Each row is a point on a landscape with many peaks, with its height.
From any point a climber steps to the highest of the 3 points nearest to it. It stops when none of these is higher. Distance is the straight distance between rows; heights are no part of it.
z_634 height 576: [188 103  91 183 114  44  93 112 149 111  80  69  62 110 126  59 182 145
 141  81 163 142]
z_349 height 355: [114 150 152  85 105 153 120 123  73 124 118 145 133 100 178 156  74 154
 121 129 122 193]
z_804 height 459: [159 105 113 151 104  82  96  86 104 148 131 107 124 114 150  52 157 148
 138 124 116  96]
z_995 height 440: [106 151 133  82 136 144 169 114 116 154 191 160  52 134 132 188 131 124
 112  80 129 147]
z_138 height 321: [108 112 130 126 127 152 149 150  80 108  83 134 187 112 136 152  72 136
 115 142 113 167]
z_636 height 341: [177 183  91  94 130 118 127  53  89 132 117 130 102  85  93  65 110 179
 145  61 119 153]
z_730 height 303: [107 128 128 124 139 144 158 143 140 127 146 155 129 121 113 175 136  85
 129 103 111 126]
z_31 height 567: [185 132 140 180 155  80  85 110 151 149 122  69  72 147 105  72 201 113
 107 121 160 134]
z_689 height 354: [100 115 117 136 120 124 139 203 204 146 128 124 163 163  88 154 133  63
 113 146 155  87]
z_848 height 421: [142 150 117 157 189 151 135  96 155 111 110 114 102 113  73 103 155 115
 100 132  92 134]
z_660 height 560: [155  98  97 179 141  88 122 101 147 149 100  87 101 109 115  57 155 136
 139 139 124 101]
z_694 height 476: [161 123 129 159 173 123 122  87 156 126 127 125 107  98 106  92 170 113
 121 136 101 117]
z_358 height 497: [165 138 155 175 184 110  97 107 147 147 117  95  83 145  99  91 193  90
 113 156 130 127]
z_327 height 527: [115  77 110 217  92  95  98 158 155 167 129  94 101 123 127 126 159 122
  97 131 136 126]
z_711 height 251: [134 119 157  83 133 137 125 172 118  82 101 161 185 126 162 155  74 161
 129 162 175 168]
z_768 height 318: [154 120 162 105  94 132 110  75  89 151 138 131 128 108 207 108 116 163
 144 151 102 139]
z_386 height 523: [ 83  99  99 160 116 151 145 158 112 109  84 132 196 120 113 141  93 119
 132 132  99 144]
z_317 height 271: [101 148 119  91 103 168 164 156 132 119 151 152 143 140 106 170 102 108
 135 100 128 124]
z_735 height 378: [110 126 119 134 156 124 145 185 204 137 126 141 156 146  80 163 152  50
 119 139 125 113]
z_880 height 631: [109  90  83 201 143 118 118 101 129 134  84  95 142 123 115  90 113 144
 136 151  98 114]
z_930 height 390: [170 102 109 142  94  57  95  91  98 138 131 110 110 116 170  48 165 134
 147 118 139 110]
z_830 height 357: [113 143 103 109 119 168 174 177 160 120 152 155 162 145  80 163 108  79
 104 112 129 101]
z_333 height 572: [138 112 132 147 131 123 129  98 133 146 141 145 123  98 137 113 151 119
 137 130  91 111]
z_158 height 525: [217 177 167  75 162 121 115  46  98 145 162 153  68 124 123 116 160 133
 137  71 118 152]
z_789 height 309: [ 73 153 115  84 105 157 162 149  95 123 145 147 137 138 108 165  93 122
 107  99 130 149]
z_471 height 626: [120  60  90 214 102  93 103 132 113 146 116  84 103 114 141  84 123 142
 108 151 125 120]
z_430 height 420: [175 110  83 157 129  76 115  75 119  99  74  87 135 109 121  49 129 154
 190 108 130 113]
z_845 height 526: [197 183 134  63 149 122 111  43  98 145 163 142  62 112 109 108 139 144
 132  71 114 151]
z_281 height 510: [119  97 140 147 110 104 107 228 123  77 131 115 178 171 152 124 103 163
 104 174 204 121]
z_545 height 441: [125 133 140 150 173 139 142 123 154 118 139 150 118 117 101 151 167  85
 117 136  91 132]
z_639 height 596: [187 143 143 165 161  67  94 113 148 134  89  65  84 148 107  42 209 119
 143 119 154 142]
z_434 height 588: [172 140 142 127 155 138 126  72 132 139 163 149  95 105 115 118 155 109
 121 124  90 129]
z_956 height 637: [159 133 147 138 169 138 130  86 131 133 154 149  98 111 109 125 156 107
 112 120  94 132]
z_971 height 671: [116 130 133  89 131 158 139 185  88  86  87 152 166 130 116 162  37 145
 104 144 178 185]
z_542 height 632: [178 162 150  82 170 136 136  46 104 155 187 142  50 125 115 132 135 138
 108  88 100 155]
z_833 height 280: [100 139 106  74 113 193 188 178 144 120 164 146 136 166  92 159  93 108
 102 101 155 103]
z_415 height 542: [101  75 105 212  87  85 112 164 125 146 107  83 110 114 150 120 142 132
 109 133 143 121]
z_786 height 508: [124 143 127 126 119 150 134  78  95 130 160 151 110  90 127 139 114 134
 127 111  94 136]
z_726 height 389: [132 115 150 138 105 110 112  96 105 143 143 126 138 113 186  96 135 151
 142 147 102 126]
z_700 height 495: [ 90 109 128 166 124 101 116 171 159 154 136 123 128 129 122 151 153  94
 129 149 125 118]
z_78 height 387: [111 114 156 109 125 136 142 182 115  94  97 139 210 155 138 138  77 140
 123 169 161 135]
z_233 height 597: [185 168 141 100 163 136 142  64 110 137 154 134  80 118  96 106 154 141
 106  88 107 147]
z_922 height 559: [193 182 155  73 173 133 136  42  97 125 154 122  50 138  88  99 157 140
 103  64 111 158]
z_712 height 514: [187  92  88 185 110  59  88 119 135 129  93  67  76 123 115  57 163 145
 102 101 163 113]
z_239 height 516: [148 113 108 170 169 121 129  90 147 130 106 112 123  93 103  91 158 127
 137 135  93 110]
z_306 height 444: [167 133  86 123 132 117 109  64  98 111  85 109 143  92 120  63 103 156
 167  94 110 131]
z_364 height 487: [122 158 120 152 189 165 150  99 140 103 119 126  93 122  66 115 169 105
 104 105  88 150]
z_581 height 379: [106 121 143 121 116 134 136 168 118 102 110 132 195 132 167 148  99 131
 134 152 126 148]
z_667 height 621: [113 129 176 112 102 119 112 115 106 131 135 151 134 116 215 145 119 158
 152 157 124 133]
z_792 height 451: [125 112 137 136 118 138 127 107  99 143 125 140 161 109 178 125 115 155
 128 137 105 140]
z_562 height 282: [112 159 142  77 105 149 144 126 144 123 163 163 125 138 156 200 114 138
 152 117 135 140]
z_578 height 512: [168 118 135 109 111 115 118  60 109 157 161 146 126  98 157 112 136 144
 140 130  93 115]
z_790 height 292: [ 94 155 136  47 125 156 123 181  78 112 124 147 117 151 130 159  49 156
  92 128 182 177]
z_777 height 515: [149 124 143 167 180 112 114 115 161 143 135 132 105 123 107 122 188  91
 119 151 110 128]
z_917 height 466: [ 87  78 113 182 124 123 117 140 112 128  88 105 173 133 137 122 114 132
 143 154 111 136]
z_814 height 416: [103 135 162 102 104 126 124 151 120 112 131 149 152 153 191 162 121 159
 157 154 152 120]
z_232 height 590: [108 143 131 104 109 160 142 164 159 110 149 138 159 165 137 168 114 132
 147 141 155  85]
z_829 height 462: [104 150 136 101 101 157 127 100  83 140 151 141 103 105 155 155  87 156
 105 117 107 169]
z_214 height 658: [ 85 150 108 117 120 149 169 123 105 132 165 147 114 112  90 159 115 122
 106  88 106 150]
z_592 height 639: [ 87  91 111 182 112  99 110 127 144 146 119 114 134 109 142 104 148 126
 140 151 114 116]
z_582 height 455: [105 123 163 107 128 124 114 194 138  89 118 125 196 166 145 140  88 153
 109 196 193 100]
z_492 height 470: [ 98 128 148 141 116 100 123 178 169 133 163 140 121 146 144 169 171  87
 144 146 154 103]
z_22 height 423: [ 93 126 103 151 129 137 151 158 159 128 117 140 167 119 102 175 142  78
 138 119 111 118]
z_60 height 530: [110 115 106 165 151 142 142 114 141 133 108 136 144  97  99 144 146 109
 126 132  90 125]
z_613 height 532: [128 135 129 140 144 149 142 110 131 136 156 158 119 103 121 143 150 108
 134 125  85 122]
z_475 height 398: [ 77 153 125  62 104 154 159 117  87 152 162 135  78 124 132 182 108 138
 106  93 133 157]
z_177 height 134: [ 88 156 120  33 118 185 172 151 132 147 171 144 102 180 114 170  64 139
 115  99 181 108]
z_949 height 620: [132  78 128 191  81  95  98 134 114 148 142 101 114 125 171  87 147 142
 121 140 127 108]
z_447 height 471: [194 134 129 117 136  57 106  62 123 127 116 132 105 106 127  53 192 115
 161 101 125 117]
z_934 height 552: [ 96 103 139 140 108 107 112 231 137  97 107 102 190 171 137 130 103 140
 117 185 183 101]
z_938 height 531: [ 94 123 164 145  90 117 120 167 132 118 134 130 156 148 173 144 134 130
 149 157 139 124]
z_46 height 210: [100 156 115  51 103 184 169 174 140 118 170 144 137 167 104 179  82 119
 105  94 165 103]
z_985 height 574: [ 93  96 154 142 102 105 131 199 116  98 117 113 170 155 177 130 119 143
 140 169 165 144]
z_226 height 474: [105 115 135 153 129 114 138 138 148 128 148 145 134 112 138 155 157 107
 140 138 102 116]
z_402 height 469: [177 111  96 140 142  78 118  79 130 116  93  98 124  99 120  51 158 143
 169 110 131 104]
z_84 height 518: [197 150 100 142 164 122 143 100 138  92  87  99 116  84  80  62 146 151
 157  91 104 131]
z_697 height 561: [ 99  79 118 157 122 122 134 220 138 114  76  98 204 168 116 131  88 102
 126 180 140 123]
z_512 height 353: [120 130 120 100 124 158 151 188 208 120 152 141 151 164 104 170 125  83
 127 148 148  71]
z_407 height 457: [174 128  94 168 165 139 142  91 152 117  82 103 127  92  71  78 142 145
 140 118  96 120]
z_546 height 472: [ 91 121 131 128  98 112 126 186 149 122 136 134 162 141 150 154 144 106
 154 142 137 107]
z_170 height 499: [101 113 126 134 107 158 144 192 130 117  95 131 210 146 112 152  83 103
 129 149 130 114]
z_130 height 332: [ 84 110 111 156 100 123 136 215 174 146 110 120 182 160 108 145 118  90
 133 151 149  87]
z_52 height 528: [ 88 136 117 133 118 165 148 122 119 128 132 156 150 109 106 155 114 117
 119 108  97 141]
z_243 height 365: [103 134 120 139 153 143 162 153 169 117 131 153 136 135  83 181 164  75
 115 127 103 130]
z_360 height 384: [ 91 146 136  83  93 157 152 125  97 134 138 145 128 128 133 181  91 134
 126  99 122 149]
z_322 height 488: [ 95 112 145 152  99 102 119 144 122 137 139 122 127 119 178 139 138 131
 150 152 125 115]
z_957 height 605: [129  93  90 172 126 125 117  82 103 130  89 108 150 114 128  76 112 141
 144 139  86 105]
z_474 height 206: [ 84 156 136  38 111 166 136 179  95 117 133 136 125 164 116 158  57 145
  94 128 174 156]
z_992 height 544: [ 96 101 115 173 121 112 125 156 147 135 114 127 157 128 126 143 137  99
 129 141 119 108]
z_822 height 410: [113 128 144 169 135  93 111 196 194 158 155 123 100 145 100 160 181  68
 112 143 168 125]
z_614 height 636: [134  91  75 195 135 142 126  91 114 117  76 101 150 112 102  86 110 159
 142 141  93 116]
z_200 height 613: [170 156 153  90 161 152 145  63 108 151 182 151  62 119 114 135 155 126
 103 102 105 147]
z_590 height 340: [131 108 154 186 150 100 103 147 166 163 147 101  74 126 111 122 196  95
 103 155 141 137]
z_904 height 489: [192 163 146 125 172  96 110  87 141 109  96 103  99 140 105  67 198 117
 157 116 119 140]
z_903 height 360: [112 127 149 112 114 158 136 147  64 108 107 145 155 107 156 150  72 153
 113 135 122 188]
z_221 height 477: [185 138 169 159 174 117  93 102 143 155 129  85  73 154 117  80 205  80
 119 156 134 122]
z_860 height 494: [ 93 141 124  89 147 146 163  89 101 159 171 130  49 114  95 144 121 138
  93  93 105 145]
z_607 height 380: [119 121 122 138 116 157 121  78  72 124 100 128 147  96 147 105  77 162
 117 135 102 155]
z_456 height 541: [ 85  69 112 201  82 103 113 209 126 132 101  83 136 151 142 134 127 136
 110 137 158 144]
z_849 height 483: [104 122 161 113 106 135 120 132 107 125 132 145 154 125 179 162 129 148
 147 143 130 142]
z_870 height 328: [147 139 123  84 111 157 106  70  69 157 137 139 114  97 168 111  76 170
 123 118  97 157]
z_223 height 362: [104 158 119  89 115 156 182 152 134 130 174 168 113 147 115 183 107 102
 120  85 138 133]
z_553 height 196: [114 147 125  79 115 176 166 169 162 109 169 159 131 164 115 188 110 115
 128  99 157  95]
z_266 height 569: [151  78  78 184 107  70  99 101 120 124  97  77 118 129 138  38 133 154
 136 133 126  99]
z_798 height 540: [102 134 155 142 109 106 127 155 150 133 163 141 114 131 162 150 171 117
 162 152 134 104]
z_250 height 519: [141 118 125 141 126 124 136  80 113 143 131 134 138  99 136 102 130 140
 131 131 101 123]
z_272 height 401: [100 121 130 127 107 131 130 197 151 106 120 129 191 166 140 151 113 110
 151 165 153  96]
z_440 height 371: [147 140 101 140 117 152 129  71  83 120  98 115 134  83 126  81  82 166
 118 102  98 142]
z_606 height 649: [132 121 154 143 122 102 131 117 129 147 164 144  95 111 162 142 172 109
 149 148 113 111]
z_819 height 381: [ 94 144 135  99 117 132 115 190 165 114 147 131 161 185 146 158 121 130
 151 160 177  72]
z_588 height 485: [168 133 103 133 127 128 126  67 105 131 133 128 133  89 118  86 130 146
 138 111  99 113]
z_681 height 246: [132 158 147  67 135 159 137 134 163 106 173 157 136 206 154 199 103 145
 131 136 188  49]
z_479 height 543: [114 143 104 124 129 163 154  83 104 136 148 138 108  92 101 126 112 145
 110  97  96 147]
z_587 height 599: [ 90  99 113 159 101 109 126 214 145 120 101 103 179 172 137 129 112 118
 125 157 163 113]
z_175 height 500: [ 89 106 106 171 128 114 127 179 164 142 100 110 172 139 106 155 120  79
 137 141 126 118]
z_836 height 536: [ 96  92 118 179  68 107 110 219 149 135 130  91 140 153 138 149 140 129
 120 138 170 118]
z_218 height 358: [ 63 155 127  60 109 154 140 147  84 146 131 140 101 138 131 168  72 135
 108 106 136 178]
z_385 height 594: [102  99 110 185 140 115 125 132 150 149 101 114 134 100 112 126 146 117
 132 144  98 118]
z_43 height 345: [110 126 128 139 147 111 138 174 185 140 148 135 128 149 100 174 173  67
 130 135 122 116]
z_483 height 592: [168 138 172 115 140 133 135  84 128 157 180 165  85 111 161 141 159 111
 137 138  93 126]
z_404 height 331: [122 142 144  83 133 156 144 163 189 115 167 152 146 195 140 189 118 128
 140 157 171  57]
z_525 height 517: [144 113 121 179 178 104 113 108 167 141  97 111 107 112  92 101 174 108
 125 155 104 124]
z_172 height 505: [108 154 117  63 142 137 136  71  89 181 161 141  52 102 108 119 104 150
 108  95 105 144]
z_649 height 612: [115 125 146  85 122 171 140 189 142  88 122 134 194 161 132 161  72 125
 117 162 158 113]
z_812 height 482: [110 109 103 172 131 146 145 115 133 140 107 123 152  98 119 130 123 120
 131 119  95 117]
z_377 height 422: [103 132 146 113 103 149 136 145 101 115 116 140 166 121 169 170  98 149
 132 143 128 162]
z_715 height 604: [121 115 130 180 171 114 116 132 168 149 110 126 111 114 106 123 180  85
 117 153 103 126]
z_156 height 467: [103 101 124 195  88 100 111 206 172 153 140 108 106 137 113 151 166  95
 109 134 167 118]
z_91 height 405: [110 128 152 105 119 148 125 151  93 106 100 141 170 122 166 163  74 152
 127 148 138 177]
z_745 height 529: [127 119 158 135 120 138 130 108 121 147 154 163 107 103 174 151 142 131
 146 140 103 126]
z_594 height 454: [103 115 130 174 118  99 124 197 185 151 154 120 137 140 113 162 161  82
 124 139 156 114]
z_80 height 324: [111 132  98 157 179 138 137 137 169 123 110 128 136 116  77 151 159  74
 113 116  96 139]
z_531 height 502: [143 154 125 113 121 149 138  60  86 153 170 147  97  91 129 116 118 155
 119 103  93 140]
z_366 height 509: [112 143 146 105 122 148 140  99 102 139 167 156 103 115 158 168 122 140
 132 107 103 149]
z_249 height 111: [ 58 153 119  28 116 169 161 170 114 147 162 133 106 185 123 164  65 153
  95 127 184 125]
z_787 height 404: [100 128 138 116 107 153 129 140 129 121 130 145 162 128 152 174 123 116
 143 122 113 128]
z_276 height 383: [108 135 141 121 114 117 133 183 178 123 153 144 144 181 133 175 154  91
 148 137 156  89]
z_497 height 364: [120 123 133  94 111 173 155 191 119  95 103 129 195 146 116 141  59 125
 103 156 155 129]
z_228 height 395: [ 95 125 103 154 151 131 152 172 175 126 113 133 163 141  84 166 133  71
 125 125 105 121]
z_861 height 417: [ 68 149 123  56 125 143 177 128 112 163 170 152  67 145 113 174 102 128
 109  90 145 147]
z_406 height 638: [122  97 113 169 125 106 124 106 132 144 122 115 131 105 137 101 138 127
 131 144  93 106]
z_504 height 109: [102 154 132  60 110 194 152 166 132 114 155 142 154 171 109 160  66 144
  90 125 165 107]
z_379 height 468: [ 94 136 154 114  99 118 126 159 138 112 148 144 159 168 185 171 129 143
 146 159 164 100]
z_905 height 634: [184 128 111 171 146  53 104 104 153 116  67  73  79 124  96  46 195 134
 149  95 149 139]
z_625 height 414: [ 98 128  99 120 115 172 156 183 179 129 118 140 178 156  96 172 108  89
 136 134 130  85]
z_459 height 382: [158 117 109 120 116 145 115  63  80 131 100 128 146  99 151  76  99 158
 120 121  96 139]
z_676 height 564: [184 148 146 167 174 116  93 110 162 135  91  61  93 149  94  58 201 107
 121 135 137 129]
z_779 height 587: [107 139 140  94 116 159 133 170  98  90 114 141 190 143 135 168  68 145
 116 134 153 162]
z_165 height 368: [118 119 144 184 141  90 102 163 170 158 151 110  92 128 110 150 193  81
 107 142 141 136]
z_42 height 329: [104 132 124 139 103 132 131 199 183 132 148 123 165 172 133 150 129  94
 142 164 168  67]
z_347 height 577: [156 147 154 106 135 146 143  73 111 147 181 155  77  99 135 155 131 120
 120 106  95 143]
z_598 height 539: [199 161 130 119 171  98 112  59 136 120 116 130 108 113 102  67 182 129
 155 101 110 137]
z_229 height 339: [111 131 150 108 113 133 133 116 139 124 155 162 134 134 174 184 135 127
 156 134 117 131]
z_300 height 326: [115 123 176  96 125 103 103 155 102 100 121 151 164 130 209 156 112 179
 135 176 160 161]
z_484 height 393: [201 144 172 125 164  91  94  71 128 121 141 114  87 158 135  72 203  90
 140 118 133 141]
z_153 height 504: [143 140 166 101 146 142 147 107 145 139 193 167  78 135 158 186 150 109
 162 114 121 139]
z_519 height 412: [114 121 126 171  99 113 115 223 206 150 159 111 121 164 107 174 153  79
 107 143 195 103]
z_47 height 480: [ 88 104  88 153 125 149 136 178 165 129  95 129 191 143  81 151 108  79
 127 124 123 107]
z_507 height 121: [ 92 158 133  45 106 175 135 158 120 128 162 145 112 163 133 189  72 147
 120 107 165 145]
z_529 height 325: [110 155 155  80 108 142 123 142 131 110 150 156 150 163 168 197 117 150
 146 126 152 117]
z_15 height 478: [177 150  95 131 141 123 136  77 129  96  80 114 125  88  93  59 132 165
 171  93 112 126]
z_993 height 448: [ 94 121 101 153 121 159 151 154 124 118 108 137 174 127 100 160 104 106
 120 105 100 133]
z_74 height 520: [119 153 113 107 130 148 136  69  93 146 155 142  88  81 106 112 107 159
 116 103 104 138]
z_638 height 464: [117 152 153  74 122 166 163 133 124 138 177 166  73 141 141 213 120 131
 130  75 139 140]
z_351 height 23: [122 156 136  49 143 178 124 170 126  93 146 153 141 174 124 169  53 179
  83 146 187 123]
z_345 height 486: [109 119 120 142 128 146 122  99 102 142 114 137 152  97 137 129 120 131
 136 130  94 129]
z_197 height 481: [ 92 111 139 141  91 112 109 226 161 104 147 108 154 182 144 142 125 148
 125 166 190  86]
z_910 height 498: [158 122 151 133 141 111 120  73 130 152 166 154 108 107 138 105 161 125
 140 139 100 105]
z_826 height 501: [122 151 137  90 124 147 161 115 126 130 177 172  99 126 129 195 129 106
 121  84 116 138]
z_556 height 546: [193 122  98 153 157  84 123  99 156  99  48  79 113 113  93  58 172 130
 180 115 130 151]
z_699 height 400: [206 202 146 107 173 150 138  85 132  94  96  98 105 131  84  78 189 137
 135  82 107 158]
z_539 height 409: [157 109 110 143 122 102 114  50  92 136 100 109 158 106 151  59 105 153
 152 137 104 119]
z_501 height 163: [117 159 136  51 114 182 136 139 145 109 160 156 130 193 138 200  85 158
 120 111 177 100]
z_113 height 456: [164  93  82 149 111  61 107  96 120 120  82  82 111 119 123  34 159 152
 166 113 137 112]
z_238 height 406: [175 160 125 136 182 166 145  88 128 106 116 111  83 117  65  78 163 134
 109 104  87 133]
z_615 height 337: [139 103 147 137  93  98 108 104  87 148 145 108 126 118 193  74 141 155
 137 152 119 110]
z_668 height 356: [110 145 145  87 121 159 123 162 154 100 148 145 177 181 157 173  96 151
 133 161 173  87]
z_707 height 593: [188 166 111 132 161 117 127  67 139 111 110 123 106  92  89  79 157 136
 145  84 105 136]
z_844 height 133: [145 133 158  72 156 104  80 160 132  79 133 172 169 147 160 152  76 179
 116 182 215 129]
z_955 height 419: [ 97 142 128  92 122 164 124 123  67 145 125 138 103 109 146 142  62 155
  91 124 117 193]
z_485 height 291: [100 150 129  85 105 190 149 172 113 100 118 140 166 150 115 161  62 141
  96 132 166 140]
z_320 height 643: [106  72 120 192  95  86 105 132 111 147 118 101 124 117 177  97 144 140
 121 146 123 120]
z_742 height 137: [133 129 161  71 149 126  95 157 142  76 131 163 191 153 144 151  73 166
 105 173 199 119]
z_966 height 475: [ 88 119  82 165 144 148 142 144 152 124  97 141 158 104  73 151 121  94
 123 121  97 124]
z_391 height 534: [ 92  90 128 152 126 121 144 203 113 103  72 116 206 153 122 126  82 115
 133 169 143 145]
z_761 height 359: [158 163 101  97 107 141 106  52  59 136  95 113 117  93 122  79  81 177
 133  76 117 149]
z_691 height 453: [197 158 151 122 179 138 117  82 142 109 111 119 101 134  96  84 194 106
 124 121 102 125]
z_70 height 120: [115 145 133  48 140 171 120 168 116  90 123 155 131 151 105 160  35 167
  70 158 195 143]
z_727 height 346: [118 142 161  64 125 142 123 164 100  99 108 157 158 132 158 178  71 158
 115 143 159 170]
z_338 height 513: [193 158 119 136 180 131 137  94 154 106  87 110 121 104  79  73 163 122
 140 119 107 124]
z_291 height 496: [162 147 106 116 126 134 125  64  98 142 144 132 106  83 103  93 116 155
 120  91  98 135]
z_602 height 568: [ 89  87 129 174  96 105 122 195 128 129 109  98 158 151 159 140 124 115
 144 147 135 129]
z_686 height 484: [194 138 165  90 156 104 122  62 116 151 178 144  82 123 145 100 171 121
 147 128 109 127]
z_387 height 548: [176 114  75 158 118  50 109 108 156 108  58  57  83 109 118  48 156 152
 174  95 140 132]
z_51 height 348: [121 148 105 106 111 150 105  76  52 154 117 113 107  93 117  95  68 166
 106 105 103 158]
z_568 height 565: [110  95 165 131 107 114 132 140  93 121 111 123 155 113 193 119 124 169
 131 163 138 153]
z_337 height 445: [148 138 140 165 183 145 130 109 160 137 115 123 112 120  90 109 172  95
 115 142  96 134]
z_376 height 304: [110 138 160 111 124 127 145 158 166 124 161 157 126 151 147 192 151 106
 169 138 135 105]
z_194 height 511: [179 109 107 167 143  79 102 107 146 144 114  97  90 110 103  56 182 128
 134 127 132 116]
z_67 height 507: [166 101 102 161 126  83  99  80 119 136  98  97 128 104 124  54 149 145
 155 123 113 102]
z_698 height 443: [135 138 161 101 111 145 110 111  85 132 127 148 140 104 201 151 103 167
 139 151 116 164]
z_624 height 595: [ 95  93 150 153 109  95 125 167 101 112 109 124 168 125 182 128 116 139
 131 168 124 146]
z_284 height 449: [119 148 143  80 130 151 167 135 148 123 179 164 110 148 128 202 128 113
 137  86 133 119]
z_680 height 493: [ 99  98 118 187 103  93 106 165 168 156 143 110 115 117 123 137 161  92
 115 143 139 126]
z_975 height 584: [ 87  94 108 160 125 139 143 177 124 121  90 127 189 135 125 139 104 108
 140 142 118 127]
z_421 height 545: [199 157 134  92 130 101 114  47 121 160 158 155  97 109 137 101 162 131
 146  87 108 134]
z_574 height 479: [ 87  85  97 176 134 150 133 130 105 122  81 114 176 125 125 126  99 126
 135 138  99 125]
z_561 height 195: [120 154 169  71 143 122 103 161 138  95 135 146 176 180 167 162  93 175
 121 169 190 116]
z_663 height 397: [182 125 128 124 125  78 105  63 113 154 135 134 110 103 152  67 164 133
 151 128 119 102]
z_942 height 583: [124  97  97 192 157 135 141  95 138 122  84 100 130  89  95  92 121 127
 129 138  98 110]
z_373 height 521: [124 147 139 114 165 158 160  93 116 129 167 147  69 119  86 134 153 111
  89  98  86 151]
z_886 height 264: [119 155 154  73 120 150 124 153 139  96 131 151 180 174 163 179  91 154
 133 145 181 115]
z_240 height 293: [173 118 129 127  98  76  99  74  90 152 128 122 137 110 189  70 133 146
 145 131 118 128]
z_928 height 491: [190 178 137 130 180 153 115 100 163 115  72  71  96 142  87  65 198 119
 141 129 117 136]
z_958 height 415: [197 124 153 135 158  87  96  80 135 134 147 126  87 132 135  61 192 102
 137 123 134 125]
z_807 height 407: [137 116 153 121 120 154 125 109  75 127 114 132 146  93 175 127  85 161
 127 152 110 166]
z_211 height 635: [195 147 117  95 106 116 102  50  90 163 128 147 125  98 165  98 125 150
 141  92 105 133]
z_145 height 503: [165 171 129  69 150 113 117  66 102 158 156 132  45 106  91  87 117 146
 116  80 117 152]
z_535 height 667: [113  83 111 185 117 112 119 113 111 144 107  98 133 111 141  99 136 128
 132 153 106 104]
z_643 height 253: [ 99 144 102 121 146 155 173 153 134 124 151 164 121 138  77 171 124  91
 103  89 123 141]
z_410 height 547: [131  97 143 183 131  92 112 124 149 163 153 136 101 111 145 120 176 105
 132 155 113 113]
z_217 height 591: [132 146 120 141 160 158 155  70 120 121 145 138 106  96  78 115 142 132
  96  95  91 139]
z_73 height 566: [116 141 127 105 140 146 157  98 125 128 174 162  89 117 103 162 134 115
 118  86 102 143]
z_877 height 452: [ 83 141 122 119 112 168 141 113  82 134 132 147 137 108 131 162  85 144
 112 112  96 155]
z_75 height 439: [170 112  80 149 141 105 129  75 128 101  66  88 130 105 113  50 117 150
 186 111 118 114]
z_372 height 490: [104 119 111 136 111 164 147 180 136 110 105 143 189 152 121 152 108  98
 130 129 128 115]
z_911 height 492: [112  89 108 202 131  85 106 134 158 156 120  86 108 106 116 100 157 120
 109 145 114 111]
z_9 height 418: [ 94 148 137  79 124 146 130 179  70 102  87 156 114 118 125 157  45 154
 102 123 159 204]
z_495 height 506: [194 151 175 111 178 135 116  70 128 128 167 146  96 143 135 106 190 100
 134 128  96 132]
z_19 height 524: [105  87 122 186  73 102 108 236 139 122  89  75 161 164 128 139 107 133
 101 143 186 135]
z_57 height 601: [130  78  75 193 129  96 108 104 124 142  86  78 122 110 127  60 127 146
 137 149 113 105]
z_759 height 553: [ 92  86 131 187  73  94 109 183 127 136 123  87 113 136 167 133 148 133
 126 143 147 126]
z_658 height 522: [182 140 148  93  96 105 107  66 104 157 166 148 104 117 180 100 136 143
 160 127 115 120]

Where does a climber stop that starts at each point below?
z_351 -> z_971
z_594 -> z_535
z_228 -> z_535
z_562 -> z_214
z_243 -> z_535
z_507 -> z_971
z_218 -> z_214
z_317 -> z_214
z_47 -> z_535
